Each row is a point on a tangle of strands that fork, close into loops and nearly touch. The rows are in no order.
In the rows, zero is written as 128.
Points whose rows are less than 88.5 apart are linked; no others are.
j_133: 162,121,87,112,127,114,121,155,100,139,100,152,152,114,132,60,135,146,129,100,126,125,150,154,179
j_229: 162,102,86,97,100,99,136,142,116,123,105,125,123,115,145,137,85,129,127,121,156,168,146,126,103
j_224: 107,162,132,154,184,158,103,62,149,146,133,108,106,129,76,125,104,99,155,128,156,117,132,114,129
j_701: 117,126,97,134,73,112,145,143,96,99,123,188,129,102,98,144,134,121,113,147,88,98,125,99,122
j_709: 114,127,153,134,168,121,86,157,126,168,138,108,123,124,155,123,130,140,132,150,118,128,118,138,130
j_399: 146,187,104,94,116,115,134,58,66,131,136,165,149,130,121,129,119,93,107,114,135,185,138,143,135
j_60: 141,113,131,99,124,123,146,161,120,127,159,132,165,144,150,97,153,137,140,106,135,153,139,146,155
j_536: 74,94,182,143,142,142,108,173,130,117,134,151,125,119,147,132,122,136,135,191,116,89,102,105,136
j_660: 90,103,135,139,93,125,126,178,138,120,123,168,138,103,108,140,153,135,118,155,108,78,119,97,121
j_609: 101,112,132,108,78,111,170,174,141,99,126,189,153,144,157,89,147,145,145,128,107,91,131,119,148
j_903: 106,105,163,152,160,150,100,113,118,142,136,97,127,118,122,98,126,114,106,106,134,72,121,118,170
j_745: 118,121,127,90,102,128,104,141,135,118,101,152,113,109,147,125,91,138,141,176,149,148,129,133,119
j_135: 160,104,113,170,162,139,130,134,104,152,147,131,159,133,118,105,150,148,142,84,106,144,137,146,194
j_337: 153,177,90,113,110,129,157,68,86,116,89,177,104,106,110,155,95,93,99,121,140,152,137,141,102
j_197: 152,102,132,168,133,151,126,110,121,121,141,132,143,132,113,94,158,145,145,96,99,137,124,136,202
j_443: 115,111,137,107,140,126,159,164,127,163,122,114,153,127,162,96,120,156,105,92,149,97,134,150,160
j_787: 168,127,84,187,192,148,125,100,122,145,109,116,106,120,77,138,98,132,140,119,133,147,143,128,143
j_908: 111,148,114,74,80,111,138,100,125,164,103,157,139,133,147,136,110,132,121,114,138,140,151,138,115
j_128: 129,93,156,126,134,120,130,157,112,139,164,124,160,144,153,110,152,139,136,103,107,141,132,131,168
j_323: 121,107,106,126,87,146,148,109,115,79,111,182,129,127,116,77,101,151,155,139,106,122,135,127,184
j_858: 98,74,158,122,104,114,85,180,156,126,101,122,112,117,153,159,140,136,109,146,132,82,117,95,91
j_244: 127,127,118,105,117,113,142,174,109,146,134,144,142,108,131,154,132,125,108,127,123,110,140,123,97
j_31: 145,109,107,90,89,116,148,155,117,84,112,151,127,111,145,114,99,129,133,150,140,146,135,133,122
j_371: 93,106,155,92,113,109,144,171,131,140,134,145,148,147,180,127,115,154,143,157,119,131,134,130,133
j_5: 118,142,118,118,120,172,168,87,130,87,156,140,141,143,89,116,100,138,154,128,157,165,130,139,155
j_945: 129,100,104,144,104,149,128,90,94,91,110,159,125,118,99,89,110,136,131,124,103,105,133,120,191
j_767: 111,110,151,145,165,119,73,101,143,143,142,95,109,151,132,162,118,103,166,134,114,144,136,89,105
j_722: 110,70,157,132,139,134,102,214,144,142,101,155,150,96,152,123,144,146,121,133,154,102,121,127,128
j_873: 166,164,111,135,126,121,108,64,101,92,143,141,121,139,120,141,109,90,142,157,120,214,117,124,132
j_65: 123,104,110,102,93,99,184,202,144,131,104,162,143,128,159,119,121,158,128,98,123,105,148,128,122
j_710: 129,141,131,134,112,144,100,65,130,97,107,113,84,117,109,125,116,95,119,144,113,93,117,105,119
j_616: 121,110,162,143,182,126,82,139,160,125,129,78,87,129,130,148,147,85,135,120,146,88,123,101,76
j_631: 120,153,140,94,165,124,94,152,132,138,136,105,126,126,151,125,107,124,132,175,171,160,120,146,102
j_638: 110,155,151,77,105,91,124,141,111,149,141,129,139,147,172,161,150,119,107,142,96,126,133,130,92
j_272: 140,92,109,123,115,133,181,157,125,131,119,137,152,129,123,101,129,144,124,55,150,106,153,137,149
j_77: 102,109,147,93,106,89,110,154,129,151,113,119,127,146,202,127,124,154,131,144,110,133,127,133,116
j_2: 94,112,151,127,140,139,79,81,157,147,139,109,126,153,125,145,99,125,167,143,153,161,133,98,120
j_281: 76,96,197,138,169,152,106,176,149,115,129,124,120,124,156,135,113,140,139,185,151,109,103,120,126
j_928: 96,109,138,122,87,87,126,175,136,140,109,131,124,123,169,113,160,144,85,129,100,63,106,120,130
j_226: 153,151,113,140,160,139,156,162,114,119,141,120,115,95,93,150,134,109,104,132,135,103,132,129,93
j_465: 122,157,103,144,138,146,169,95,120,113,110,135,113,134,129,95,78,160,136,149,112,137,115,155,179
j_830: 114,104,130,106,86,109,130,190,156,134,105,164,140,116,156,126,154,151,129,126,114,108,133,128,116
j_654: 142,138,112,83,107,112,155,155,126,133,132,165,171,145,147,79,155,143,150,88,133,140,160,151,156
j_585: 163,139,91,151,172,104,95,86,139,154,114,67,121,153,121,127,99,117,134,109,163,186,125,133,105
j_273: 157,115,137,169,127,163,156,85,161,102,128,83,97,137,112,132,141,133,130,90,135,122,122,141,129
j_831: 134,79,126,145,157,133,137,171,122,145,121,111,141,114,148,99,100,149,127,97,156,127,126,139,165
j_110: 132,135,144,146,134,122,122,160,143,146,145,143,126,124,125,159,156,147,149,140,86,153,128,126,104
j_355: 155,143,116,126,112,111,138,115,91,117,136,121,126,126,131,120,146,117,101,123,83,111,121,130,138
j_349: 136,112,95,126,112,129,110,116,117,159,96,162,139,114,117,94,120,153,142,107,117,134,149,139,166
j_222: 92,123,139,100,112,151,155,142,124,120,116,142,141,115,125,105,113,136,107,131,157,69,129,137,150
j_142: 86,112,163,98,101,141,80,89,148,144,130,141,133,142,134,152,118,118,149,159,137,138,145,96,121
j_679: 135,135,100,115,92,119,146,61,90,110,132,164,138,150,134,121,105,119,137,122,97,172,140,124,169
j_339: 97,114,149,100,161,126,124,161,126,180,125,112,153,129,165,104,108,148,114,124,168,109,133,146,156
j_842: 107,122,130,96,126,137,108,147,150,134,114,126,139,122,144,115,89,146,143,165,175,154,129,145,127
j_817: 167,140,92,137,110,115,134,109,88,116,108,124,111,106,104,122,143,108,90,111,101,93,132,130,126
j_327: 113,109,170,137,153,129,95,132,143,117,150,81,110,131,120,151,171,76,110,109,151,61,123,95,79
j_979: 121,141,93,129,118,124,148,79,112,128,132,153,152,154,127,114,76,150,154,139,121,186,127,131,169
j_648: 75,127,176,109,163,151,118,149,158,172,122,109,138,133,156,120,105,147,116,143,174,103,128,148,144
j_839: 192,151,100,167,161,130,139,88,140,88,109,87,64,115,103,142,134,90,117,130,125,100,122,134,79
j_769: 147,105,148,142,180,112,76,173,119,159,131,97,140,123,171,100,148,150,129,128,130,156,108,153,156
j_516: 114,125,131,101,115,140,130,95,103,112,133,128,133,130,136,93,92,124,131,142,143,131,128,132,168
j_381: 114,124,156,105,153,104,89,157,90,155,144,113,139,127,165,119,132,124,115,149,109,118,123,129,144
j_486: 117,118,137,144,102,134,164,114,149,142,129,121,117,142,147,133,131,160,133,101,84,118,122,128,144
j_487: 76,99,161,116,131,137,154,195,162,147,118,163,148,127,159,126,124,162,142,150,136,111,126,136,134
j_420: 125,107,143,166,96,143,101,107,160,109,112,115,94,113,105,132,162,124,112,115,101,74,113,105,122
j_455: 162,126,105,134,159,103,113,123,130,155,109,78,93,115,141,154,102,114,115,106,140,126,142,121,85
j_368: 106,124,131,142,152,148,65,87,155,165,130,113,146,130,100,108,107,133,156,133,168,164,124,124,149
j_64: 166,97,116,125,95,116,124,131,98,97,131,126,139,124,134,91,156,117,107,108,89,112,127,126,159
j_919: 121,107,136,78,110,126,106,149,95,111,126,128,148,110,134,101,138,97,83,140,158,73,135,124,141
j_329: 202,137,87,178,141,129,149,96,130,96,111,96,91,136,116,151,146,132,120,134,90,156,135,147,134
j_162: 122,166,124,110,167,104,67,45,151,132,122,88,105,162,140,132,92,61,142,134,174,171,119,113,86
j_680: 108,122,148,90,103,126,65,76,128,122,126,126,122,135,151,121,113,103,141,167,136,148,128,110,131
j_477: 71,133,176,99,161,151,115,120,165,157,142,108,133,151,140,155,110,127,134,158,178,115,135,123,109
j_304: 159,123,135,133,100,147,102,118,155,102,125,116,109,113,115,125,161,129,139,128,129,132,125,134,107
j_600: 103,162,106,78,79,124,138,115,133,159,84,192,141,118,131,110,119,154,141,124,131,124,154,148,130
j_916: 136,113,132,172,149,159,126,156,143,138,111,141,125,93,109,114,132,150,140,118,135,122,117,146,154
j_632: 82,132,183,134,146,126,95,171,161,136,142,116,126,132,128,153,194,108,100,142,129,53,99,113,99
j_791: 136,62,110,129,100,112,172,199,132,112,119,137,139,120,145,139,121,142,123,90,126,114,144,112,112
j_299: 126,97,127,170,117,154,126,111,114,108,130,160,125,129,108,88,140,147,146,123,77,109,121,119,201
j_192: 147,174,109,144,172,127,145,86,91,113,154,113,121,144,127,132,88,116,132,159,115,176,116,133,151
j_54: 131,91,124,125,131,141,112,205,136,150,100,176,157,84,123,106,131,147,133,127,155,120,140,139,143
j_38: 136,129,116,172,104,126,175,115,142,135,124,137,115,143,126,139,156,161,124,97,53,108,129,130,154
j_814: 110,146,149,85,143,112,119,145,109,169,127,100,135,129,171,118,127,124,95,132,136,94,131,148,135
j_912: 131,101,99,136,109,122,185,161,129,131,112,176,154,141,130,89,127,162,150,66,112,107,161,125,160
j_147: 114,90,124,147,111,126,156,138,113,95,142,145,116,123,118,157,99,131,136,151,82,129,124,89,127
j_248: 146,138,130,134,140,158,100,92,119,94,114,115,97,104,96,107,117,98,124,147,144,96,118,124,130
j_468: 111,118,165,106,129,128,85,144,150,97,133,114,103,137,153,151,124,124,158,188,133,160,116,112,86
j_747: 66,100,168,155,117,137,128,179,142,123,131,162,136,113,131,134,142,141,120,168,107,62,97,103,134
j_91: 98,127,140,127,108,136,156,118,152,137,121,125,120,141,153,124,100,162,144,134,111,133,118,137,141
j_350: 169,106,120,148,100,159,121,135,163,108,110,131,122,110,103,117,158,151,151,110,140,153,127,148,126
j_702: 151,148,109,153,183,93,72,114,131,158,125,75,125,153,144,120,118,136,137,136,130,198,109,138,125
j_743: 141,136,132,158,182,132,138,152,102,160,156,125,149,124,124,102,135,149,128,118,114,138,119,153,175
j_949: 170,130,107,143,175,107,102,85,128,105,137,73,87,149,134,154,104,80,147,127,143,172,131,107,81
j_305: 151,153,113,129,128,126,108,100,99,115,158,158,142,129,112,146,122,109,153,155,112,205,134,119,125
j_640: 102,191,136,107,164,124,79,62,170,152,127,99,119,157,127,136,112,97,147,144,172,164,114,130,95
j_857: 102,134,142,117,148,112,82,92,152,176,145,78,160,180,145,131,123,136,142,120,161,189,127,131,124
j_262: 150,144,106,128,158,119,119,64,142,105,126,110,88,136,115,173,85,67,151,132,164,173,135,98,59
j_405: 152,146,88,122,98,117,169,131,86,100,124,176,134,110,101,138,125,124,121,124,95,132,141,123,125
j_540: 120,121,116,136,118,124,160,135,124,124,119,143,123,125,152,101,87,160,142,150,101,133,125,132,166
j_270: 156,176,107,116,138,136,121,52,102,145,120,122,114,116,81,139,150,82,105,92,151,104,156,134,87
j_99: 131,166,111,110,184,100,73,74,121,152,116,81,113,146,141,119,81,78,128,134,175,160,124,121,106
j_216: 133,92,140,130,125,108,131,157,98,144,159,114,153,133,137,133,155,120,111,96,96,111,139,112,142
j_802: 137,118,132,193,153,167,142,132,146,122,119,136,105,102,86,138,137,143,132,115,114,103,115,125,142
j_762: 111,115,134,147,100,122,179,193,138,101,143,145,157,120,114,119,184,136,92,92,133,62,101,128,135
j_212: 134,97,134,88,84,118,135,196,159,124,118,150,145,127,145,141,169,140,131,116,140,130,141,134,90
j_27: 123,121,93,157,80,104,171,166,126,113,102,154,126,120,115,107,163,153,102,92,85,63,116,124,146
j_692: 108,152,129,134,137,119,151,148,154,156,140,146,149,149,152,106,122,178,168,151,114,174,112,158,153
j_230: 133,110,162,137,123,129,155,173,140,94,144,96,119,127,156,121,155,132,109,117,129,105,105,139,115
j_895: 67,156,169,70,117,117,114,114,138,179,135,150,150,159,166,158,125,132,129,170,129,129,141,132,120
j_497: 123,153,124,167,143,174,144,101,145,121,131,144,106,114,77,140,114,150,150,137,116,120,128,133,140
j_731: 103,122,116,117,108,138,122,131,142,166,94,168,139,115,124,108,111,161,141,123,133,115,145,133,154
j_560: 150,104,128,142,160,116,85,87,120,111,137,86,96,136,121,149,111,77,145,123,127,125,140,85,93
j_180: 112,143,118,154,172,152,113,120,144,162,134,123,153,128,96,101,102,154,148,140,165,169,118,149,160
j_83: 156,150,90,164,152,124,154,55,94,123,136,121,121,157,123,149,92,121,129,140,94,183,127,129,164
j_624: 104,108,138,136,91,95,118,164,118,108,143,125,138,131,143,127,186,122,81,128,93,66,95,108,128
j_401: 69,86,178,106,112,154,89,115,141,139,137,138,148,137,118,144,133,117,134,150,141,98,145,88,138
j_412: 104,87,155,123,106,102,99,180,141,130,103,105,111,123,177,134,157,132,88,133,127,68,103,115,104
j_805: 106,141,167,117,166,143,104,127,126,156,161,112,142,132,118,142,144,104,127,130,141,106,137,115,122
j_825: 95,89,175,110,115,129,96,178,167,104,115,123,107,136,166,165,132,142,139,173,141,120,117,115,79
j_422: 131,101,134,193,119,141,144,141,120,90,133,130,124,110,109,109,169,127,98,107,97,69,90,118,162
j_515: 110,141,102,147,149,157,147,95,114,137,113,150,130,129,95,92,82,165,145,132,137,138,130,147,191
j_973: 128,165,140,97,127,129,102,90,115,136,139,136,128,124,118,150,136,86,128,140,126,140,138,120,104
j_415: 87,79,174,138,139,144,79,125,135,154,126,117,134,121,130,122,137,121,116,128,128,71,127,99,149
j_214: 184,82,98,155,91,141,150,125,139,92,111,129,121,120,106,125,144,138,139,93,120,139,142,130,130
j_163: 125,118,121,82,90,129,91,78,118,122,120,144,143,132,133,113,98,111,137,140,157,163,141,123,145
j_151: 131,114,111,150,102,94,148,171,125,137,103,130,118,121,154,107,159,152,93,96,75,76,107,131,145
j_996: 104,134,147,110,138,127,119,116,122,148,144,122,126,132,116,167,129,96,119,132,125,95,145,98,96
j_634: 122,130,135,170,123,150,139,136,129,125,145,172,132,117,84,132,163,148,151,134,74,121,123,125,152
j_179: 130,145,143,123,101,126,122,165,153,143,144,146,142,122,125,144,188,138,139,123,101,137,133,136,110
j_879: 160,133,79,173,159,131,151,108,98,141,114,137,115,124,101,142,91,148,132,129,92,143,142,128,166
j_757: 130,128,117,183,179,153,128,107,131,136,146,115,140,143,103,108,99,153,147,136,136,174,112,140,179
j_962: 110,137,191,118,143,140,100,175,166,134,145,103,128,128,144,139,191,124,122,134,139,103,105,142,99
j_125: 86,122,160,92,92,140,139,141,139,108,124,131,134,128,138,133,137,123,95,151,139,70,123,124,118
j_909: 137,111,147,130,136,110,104,158,141,171,127,87,124,127,144,152,165,129,113,96,119,110,134,123,93
j_944: 152,170,78,86,106,113,153,94,74,133,122,177,166,137,120,107,123,127,131,97,129,178,152,153,146
j_959: 147,135,96,128,120,141,120,108,153,129,110,124,133,128,107,120,101,152,148,123,174,184,131,150,123
j_544: 145,144,121,107,160,123,119,115,100,119,132,88,111,124,142,120,91,96,110,141,160,134,126,129,119
j_554: 206,140,102,154,138,106,133,106,121,113,123,92,94,141,139,161,144,116,118,118,98,169,131,138,97
j_950: 123,131,153,139,172,169,106,92,136,109,151,92,115,122,88,118,123,88,133,128,167,104,127,121,131
j_307: 138,153,151,103,113,121,158,140,127,96,166,101,127,143,141,161,161,114,113,133,120,129,122,134,81
j_458: 122,119,136,112,132,109,107,125,133,169,143,92,156,164,163,123,129,146,141,111,140,176,135,141,137
j_800: 120,154,95,89,102,115,113,87,128,186,101,140,152,132,133,125,108,142,127,102,156,163,150,144,124
j_673: 144,132,137,155,115,136,174,105,156,100,132,85,88,141,120,153,136,129,114,103,118,108,118,125,94
j_286: 91,121,126,130,107,138,158,144,162,155,93,182,144,130,140,89,106,184,172,126,124,126,142,146,168
j_834: 98,150,152,123,124,134,161,111,138,119,136,106,104,142,156,137,81,142,130,158,121,127,111,130,123
j_852: 133,103,156,141,126,132,171,201,134,93,144,121,150,116,146,110,174,127,97,95,149,90,100,142,130
j_533: 77,123,150,118,77,133,127,126,151,120,126,126,134,129,110,136,170,115,77,119,144,39,113,108,117
j_887: 157,126,94,123,129,121,133,114,126,159,91,98,105,108,122,139,103,125,107,93,156,111,151,134,91
j_158: 150,181,104,126,154,135,151,96,100,116,141,131,121,124,105,141,99,110,125,137,139,168,128,146,120
j_174: 164,159,109,148,124,144,111,42,124,95,137,120,122,152,93,129,127,111,148,149,128,198,122,140,144
j_604: 98,119,120,132,151,144,180,163,144,139,132,131,154,132,122,114,72,166,151,126,182,154,130,147,151
j_169: 145,165,126,107,160,115,133,102,98,107,131,95,97,123,146,147,85,68,101,143,154,125,128,117,78
j_330: 145,140,131,115,138,120,112,97,129,95,133,125,92,127,122,177,105,72,144,154,136,160,135,94,63
j_525: 142,154,112,137,153,122,109,104,107,143,169,131,155,150,104,129,118,131,158,147,114,208,130,127,148
j_102: 141,158,89,119,123,120,120,53,121,177,105,116,131,143,114,138,107,125,121,89,151,163,149,141,114
j_605: 112,109,103,134,105,126,158,145,147,142,77,191,140,131,143,66,115,181,171,96,114,106,147,139,176
j_653: 89,123,140,142,80,112,122,124,130,121,150,122,130,139,114,143,181,116,86,120,101,53,109,92,122
j_517: 146,132,134,111,138,104,113,144,130,138,122,81,103,130,158,156,132,115,112,117,133,121,137,121,73
j_505: 99,133,149,114,112,120,166,158,152,134,145,162,154,155,170,100,137,170,168,139,106,150,128,148,153
j_546: 135,108,161,141,110,145,94,115,152,106,125,94,105,119,132,112,160,121,125,115,129,103,112,131,124
j_98: 124,154,110,116,150,114,100,91,116,154,130,137,129,130,120,164,80,98,138,145,155,186,138,109,99
j_63: 115,88,156,128,122,115,98,164,130,171,135,124,155,127,145,134,175,133,113,98,108,101,140,113,127
j_159: 141,181,101,120,119,138,173,129,79,88,134,165,124,101,82,138,131,115,102,146,116,107,126,134,117
j_237: 157,144,101,155,100,133,155,82,122,122,121,147,118,137,104,142,162,143,132,99,68,135,140,132,144
j_254: 132,90,157,129,136,147,105,160,137,127,137,114,140,107,112,130,159,109,107,110,164,93,132,122,112
j_598: 111,171,122,112,115,115,159,151,113,146,139,167,135,115,115,165,139,130,115,144,96,113,133,129,99
j_210: 113,93,143,167,113,140,130,157,130,118,117,152,137,106,122,101,158,141,110,104,108,75,108,121,165
j_359: 117,147,170,92,112,104,131,145,128,113,157,102,125,152,174,159,164,124,118,150,101,134,114,130,90
j_146: 170,123,122,180,180,153,122,105,132,113,163,93,139,149,96,118,144,131,150,115,149,187,121,141,160
j_424: 103,100,129,150,105,133,148,175,134,113,134,163,127,105,99,172,122,135,133,153,105,107,132,91,102
j_404: 89,89,168,146,127,145,156,185,152,132,122,168,155,121,156,106,141,160,142,121,133,100,112,130,160
j_717: 138,161,100,98,114,111,142,124,105,154,134,161,159,138,131,108,132,144,142,111,118,164,147,151,145
j_103: 111,110,100,120,75,109,122,128,94,120,121,162,138,108,97,135,149,109,90,121,106,74,132,91,122
j_88: 110,172,121,120,144,120,88,70,152,159,132,102,139,161,125,129,111,125,145,135,151,188,117,137,121
j_129: 180,145,124,174,151,154,144,102,139,80,139,98,97,135,114,129,142,132,135,147,111,156,110,147,146
j_976: 89,157,123,120,141,161,131,102,134,157,123,149,146,132,104,93,96,162,148,136,161,140,128,159,169
j_113: 123,97,161,130,134,148,110,140,135,96,154,100,131,115,96,137,172,78,101,115,172,65,125,104,95
j_622: 136,170,98,124,131,114,126,57,123,163,103,125,111,132,122,165,80,105,127,117,144,173,137,122,95
j_561: 149,98,108,101,121,116,164,164,106,144,125,111,144,122,144,112,118,134,108,79,149,105,151,133,133
j_483: 140,85,104,142,116,126,154,124,92,95,143,144,127,130,127,136,85,124,136,134,95,142,137,96,153
j_832: 175,134,120,169,154,157,129,79,136,101,140,89,111,140,97,117,149,122,134,113,136,143,123,148,145
j_990: 94,154,149,73,104,104,137,131,132,170,143,159,155,149,160,162,142,134,129,147,108,142,141,130,108
j_683: 146,155,124,135,106,127,97,44,136,122,103,125,85,126,119,141,129,96,130,128,99,131,125,111,101
j_490: 138,137,120,127,121,105,152,128,117,96,139,104,102,122,121,173,127,79,90,133,123,91,127,101,55
j_280: 123,95,116,148,152,139,164,159,133,141,126,132,152,136,139,98,85,165,147,100,158,148,135,143,174
j_17: 142,108,133,191,105,138,139,112,138,91,127,107,101,126,104,132,171,120,106,113,89,77,102,107,138
j_317: 176,142,118,173,177,150,121,104,158,108,110,87,73,110,97,125,143,101,133,119,147,103,124,138,98
j_43: 134,102,102,112,120,97,151,185,94,140,118,134,144,104,142,122,121,126,88,109,129,87,143,121,128
j_183: 121,169,128,87,141,104,116,146,126,146,138,120,136,141,159,144,108,132,136,165,154,191,123,148,97
j_291: 154,124,142,120,160,122,106,178,132,144,150,100,144,129,140,128,152,131,135,127,156,173,126,150,109
j_94: 137,122,132,159,137,147,126,139,142,138,152,146,137,128,106,140,147,150,167,131,98,162,132,130,142
j_639: 134,128,104,161,131,165,138,99,158,126,110,135,114,125,90,139,96,150,162,129,138,160,130,129,134
j_615: 136,112,146,143,93,125,166,141,158,111,130,100,110,144,148,141,154,150,115,95,101,108,117,132,104
j_366: 136,144,126,111,170,114,79,122,127,145,120,78,115,124,141,117,97,108,126,147,175,145,121,132,107
j_575: 97,112,161,75,122,144,133,136,113,116,130,116,152,131,158,84,123,122,94,134,167,77,129,145,167
j_778: 125,126,137,97,119,95,92,138,128,171,118,103,136,150,178,134,136,142,131,128,125,161,134,139,111
j_738: 128,165,106,130,144,150,169,157,105,129,127,152,128,93,78,136,128,137,112,125,135,98,138,148,118
j_400: 136,82,105,113,111,116,154,172,126,124,113,126,124,122,144,156,87,144,135,113,143,146,149,115,102
j_706: 150,198,110,127,126,118,143,43,77,120,110,184,109,123,122,151,97,76,104,133,128,182,123,138,128
j_826: 102,140,154,100,126,140,109,132,137,162,145,138,155,132,125,123,146,138,138,138,137,130,137,140,140
j_931: 120,162,127,148,111,129,165,145,121,124,150,169,131,115,98,158,156,134,127,143,70,111,125,124,119
j_175: 131,120,125,103,100,138,111,111,85,98,123,139,132,104,108,97,130,105,98,136,135,85,127,122,154
j_827: 157,179,118,128,141,136,97,43,125,131,113,116,93,122,97,122,150,81,119,114,126,113,134,128,110
j_208: 103,120,104,158,87,99,197,196,125,96,132,170,150,131,121,109,169,144,98,87,114,54,103,114,147
j_610: 176,115,86,151,97,128,152,121,112,95,106,132,108,105,93,139,151,118,110,109,113,104,139,124,108
j_570: 134,128,113,124,103,156,151,118,140,124,121,141,122,111,89,151,116,139,142,118,145,136,152,125,109
j_32: 157,114,139,158,169,138,96,139,156,113,114,77,79,107,126,129,138,104,126,119,151,98,116,125,87
j_326: 138,168,107,103,125,124,173,129,112,122,142,144,138,128,127,125,108,137,134,136,132,167,133,155,128
j_298: 202,145,105,128,135,102,111,130,102,119,132,105,117,120,136,136,147,108,118,129,117,169,130,142,97
j_685: 86,156,159,99,111,131,152,126,133,124,131,130,115,136,155,145,116,130,109,163,110,95,116,126,113
j_95: 152,167,100,154,177,113,110,98,116,164,157,112,137,149,101,146,124,120,147,130,122,198,131,129,123
j_906: 108,174,141,134,170,144,143,75,134,133,141,100,101,138,109,145,88,106,139,139,141,120,125,115,113
j_220: 159,116,98,160,132,121,158,92,83,107,138,127,113,141,122,153,97,121,123,134,75,152,135,106,157
j_320: 111,145,131,129,148,122,141,113,120,118,143,121,110,137,146,162,72,126,141,165,120,167,128,111,113
j_823: 140,195,127,128,188,121,139,88,119,109,146,91,89,138,136,144,92,80,123,152,135,143,110,126,99
j_697: 133,107,123,118,141,127,116,188,134,155,117,157,159,109,147,95,127,153,147,135,153,148,134,154,151
j_921: 128,128,170,129,118,131,117,190,169,141,130,127,137,122,156,128,192,155,128,114,118,128,109,160,112
j_369: 176,164,123,136,170,120,113,153,134,139,140,92,109,116,130,144,151,121,135,129,137,161,131,150,83
j_116: 139,97,124,115,86,129,119,138,112,93,127,158,160,116,114,70,175,121,113,97,122,86,133,126,176
j_726: 184,119,98,150,129,150,135,125,150,106,116,114,127,123,106,110,131,155,149,107,160,182,129,164,136
j_444: 178,150,105,153,124,118,141,95,124,85,119,107,80,115,97,157,146,72,105,127,121,94,124,112,56
j_138: 121,138,108,124,112,140,155,100,135,105,151,150,154,150,114,116,95,147,170,148,148,200,129,135,150
j_265: 151,143,110,174,177,137,129,154,124,163,118,130,125,108,113,115,120,163,139,130,115,146,120,155,162
j_391: 166,102,109,129,139,128,104,178,117,113,117,141,145,101,133,74,131,142,140,125,147,156,128,155,167
j_556: 61,141,179,79,132,144,123,123,157,153,131,137,136,160,139,171,124,127,124,177,146,103,141,114,100
j_217: 117,120,128,108,77,101,169,163,118,87,145,154,141,141,154,117,149,135,117,135,85,104,120,114,140
j_287: 115,151,141,95,107,115,159,154,138,112,144,108,124,136,137,175,145,106,97,134,132,100,128,117,58
j_20: 116,93,161,126,163,127,82,192,142,157,118,123,131,110,150,137,143,136,130,137,147,119,130,126,115
j_899: 99,104,150,118,84,90,141,167,112,99,153,136,138,146,165,139,159,125,105,152,82,96,108,102,122
j_76: 145,178,104,138,188,99,90,120,119,177,134,101,122,138,132,140,110,117,133,141,126,175,123,132,111
j_3: 126,141,144,121,140,121,121,132,126,95,142,120,97,130,143,164,104,112,146,175,121,161,117,107,89
j_459: 132,139,133,121,119,158,183,132,136,97,152,135,139,136,113,113,127,146,146,118,144,147,130,151,145
j_66: 126,105,137,103,138,122,103,190,125,145,127,126,141,109,130,151,142,118,113,136,154,111,145,120,93
j_972: 156,125,126,132,163,136,89,154,138,133,144,108,138,115,112,111,135,132,147,141,170,177,123,150,128
j_251: 126,120,109,100,87,122,159,104,98,91,137,175,154,146,137,93,110,130,156,131,101,148,145,122,177
j_905: 82,114,128,112,71,112,134,122,108,126,137,159,156,133,112,130,151,119,97,127,99,64,129,96,142
j_614: 123,84,149,175,131,153,148,169,143,112,109,155,144,101,136,88,144,151,137,93,127,105,103,134,175
j_750: 132,113,110,126,107,138,145,114,136,136,106,119,111,113,109,151,102,130,117,107,141,105,148,113,99
j_613: 163,166,109,149,120,143,125,66,132,123,122,136,113,138,102,136,138,131,142,131,101,168,124,137,146
j_723: 135,166,146,95,119,140,103,109,136,124,145,123,141,133,118,123,156,120,141,142,147,164,128,150,118

A piece is two or more points that can be reached from each other along the links. Count, over all rows, the pieces, the separate loops (a circle has one, a figure eight two, a Y none), the forks (points with three links) and the tips (points with one).
pieces -> 4
loops -> 10
forks -> 31
tips -> 19

Name the points in between on the shortest way along the links from the first point to the second, in order.
j_570, j_5 -> j_750 j_887 j_455 j_517 j_909 j_63 j_216 j_128 j_60 j_654 j_717 j_326 j_459
j_976, j_525 -> j_515 j_465 j_540 j_91 j_486 j_38 j_237 j_613 j_174 j_873 j_305
j_359, j_921 -> j_638 j_990 j_895 j_556 j_477 j_648 j_339 j_443 j_561 j_43 j_244 j_598 j_931 j_634 j_94 j_110 j_179
j_726, j_945 -> j_959 j_639 j_497 j_802 j_916 j_265 j_743 j_135 j_197 j_299
